The views of a scene show one set of named points, each view turned or mirrored, and shifted as a whole, with a little noise and some points left out.

Scene 1
View 1
Z220: [ -3.7  -9.2  -0.8   2.5  15.0 -14.8  31.1  -4.2]
Z212: [ 13.1  18.8  -9.3  14.7   1.6  -6.3 -25.6   9.2]
Z990: [ 3.5 11.8  5.8  0.0 20.0 -8.9  6.5 -0.9]
Z510: [  1.8  47.0  31.5 -14.3  28.1 -14.6 -22.3  -4.5]
Z83: [  3.5  42.6   7.8   0.0  22.6  -7.8 -19.4  13.5]
Z401: [-22.3  10.9   3.7  -5.0  17.7 -25.8  28.0  -2.1]
Z265: [10.3 -3.7 -8.0  4.1 27.3  7.6 31.1 11.9]
Z850: [-13.9 -18.3  12.8   5.9 -13.2 -36.6  -7.7 -32.9]
Z230: [-10.0  30.3   2.2  -1.0  15.9 -19.8   0.4  10.1]
Z47: [ 3.8  4.2 12.9 -1.9 23.3 -6.6 16.9 -5.0]
Z356: [  3.7  31.0   3.5   2.4  14.2 -12.5 -14.0   8.0]
Z930: [ 19.4  22.2  -3.2   6.0  21.4   7.1 -10.4  11.5]
View 2
Z265: [ 40.7 -29.2  38.5  24.8   0.1 -22.6  -5.8  22.0]
Z510: [  3.9  -7.7  -1.8  -4.7 -24.1 -20.1  21.0 -31.3]
Z930: [ 16.4 -27.0   3.2  19.8  -2.4 -14.6  12.4  10.0]
Z850: [ -5.6  25.1  33.0  -2.4  20.3 -21.5 -41.5  -4.7]
Z356: [  9.3 -12.3  -2.7  16.7  -3.9 -11.5   1.0 -12.7]
Z220: [ 34.2  -9.4  46.3  18.9   4.2 -24.0 -24.7   6.1]
Z230: [ 23.5 -12.4   9.8  23.9 -10.7 -11.5  -9.0 -22.3]
Z401: [ 35.1  -4.4  39.3  20.4 -10.5 -19.5 -22.5 -22.8]
Z212: [ -0.9 -14.0  -9.7  25.4  13.7  -4.2  -2.0   3.5]
Z47: [ 26.7 -12.1  34.2   6.2  -7.9 -23.3  -4.2   2.3]
Z83: [ 10.2 -15.8  -8.8  17.4 -11.8 -10.5  13.0 -19.3]
Z990: [ 21.5 -11.6  22.5  13.4  -4.0 -18.5  -6.1  -3.3]
View 3
Z356: [-20.7   0.9   2.8   7.4  -4.3   9.5   6.6  -8.5]
Z47: [-25.2  30.2   4.4 -10.9  12.6  27.0 -12.3 -18.1]
Z990: [-23.8  20.0   7.0  -0.4  10.0  20.9  -5.3 -16.2]
Z930: [-31.3  12.8 -17.4  16.1  -2.9  13.8  -0.1 -15.6]
Z510: [  4.6  -2.1  -9.5 -19.6  -8.3  13.3  14.9   1.6]
Z212: [-37.6  -2.3  -0.6  15.0 -11.4  -6.0   0.4 -19.9]
Z850: [-42.1  14.5  47.3 -36.6   2.8 -10.1 -11.7 -35.4]
Z83: [-10.2  -2.2  -5.9   8.4  -8.3  14.4  10.5  -6.2]
Z401: [-16.6  20.2  38.9  -3.7  20.1  33.5  -9.1 -16.2]
Z265: [-39.8  36.0  -1.7  16.0  21.8  38.2 -17.8 -23.2]
Z230: [-16.2  -5.2  32.5  22.5   3.4  21.3   0.5  -9.5]
Z220: [-38.9  33.2  25.0   0.1  20.8  29.3 -20.2 -26.4]
View 4
Z930: [  4.6   8.7 -37.3  -4.8 -12.9   2.8 -17.0   6.8]
Z265: [  6.1  23.8 -31.4  17.8 -27.7  -2.8  13.9  26.0]
Z47: [ 18.3   6.2 -23.1   4.7  -7.8  -3.4  13.6  30.5]
Z220: [ -0.2   7.4 -10.3  14.2 -18.4  -4.4  26.5  41.2]
Z212: [-17.6  -4.6 -23.4 -11.7  -4.1  -0.1 -21.2   2.0]
Z990: [ 10.0   0.3 -18.8  -1.7  -8.1  -1.7   4.5  26.3]
Z510: [ 40.3 -18.5 -25.9 -29.7   8.2   6.4 -13.8  10.0]
Z356: [  9.8 -10.1 -18.6 -16.6  -9.8   3.2 -13.9   9.4]
Z850: [-19.6 -19.1   9.0  -6.2  26.9 -10.9  24.3  42.9]
Z83: [ 18.1  -8.3 -21.8 -23.2 -12.5   6.5 -21.1   3.1]
View 5
Z356: [ 11.6 -12.2  -9.2  -1.2  -1.5  -5.0  16.6   4.4]
Z265: [ -8.2  17.5  23.8  -7.2 -30.7  -1.6 -13.3  10.8]
Z930: [ 10.4   1.8   7.3 -11.5  -5.3 -14.1   4.9  -9.2]
Z83: [  4.4 -15.6  -6.1 -12.4  16.6 -11.6  34.9   0.4]
Z220: [-13.1   5.7   2.6   6.9 -28.2  11.2 -22.2  25.6]
Z850: [ -5.1 -22.0 -38.7  16.3  -0.6  26.6 -35.3  26.1]
Z212: [ 25.1 -12.8 -11.1  -1.2  -0.9  -7.9  -3.0 -13.1]
Z510: [-11.0 -16.5 -11.7 -11.2  21.4  -3.7  39.9  12.8]
Z230: [  8.8  -9.6  -7.1   8.6 -14.9   1.0  21.1  21.3]
Z401: [-14.3  -3.4  -4.3  14.8 -25.9  12.7   3.1  39.1]
View 6
Z230: [ 25.8  17.2 -35.5 -20.5  12.4   4.4  -4.6  -2.6]
Z990: [ 16.8   5.2 -28.8   0.5  23.7  -0.1 -11.6 -13.8]
Z83: [ 29.8  26.2 -30.3  -5.9  -8.5  11.0 -16.9  -3.7]
Z930: [ 22.4  21.9 -16.8   2.9   1.8   1.2 -29.9 -22.8]
Z401: [ 19.5  -0.9 -42.2 -17.0  41.8  -1.3   4.9  -5.6]
Z265: [ 20.5   5.8 -17.6  -2.8  47.1  -1.6 -26.2 -39.3]
Z356: [ 21.2  19.3 -26.2 -10.6  -5.2   1.1 -15.4  -7.3]
Z47: [ 17.4   2.6 -32.6   9.1  31.7   0.8 -13.8 -15.8]
Z212: [ 12.3  14.1 -10.5 -16.9 -16.0  -8.0 -22.8 -17.6]
Z220: [  9.5  -5.1 -28.1  -9.6  47.4 -10.0  -7.5 -23.2]
Z850: [-19.1 -26.6 -30.3  -2.4  10.2 -24.7  14.8   2.3]

Which points are out of place in each view (at most two, in the order of its rows)? Write - if all are in place.
view 1: -
view 2: -
view 3: Z230
view 4: -
view 5: Z83
view 6: -
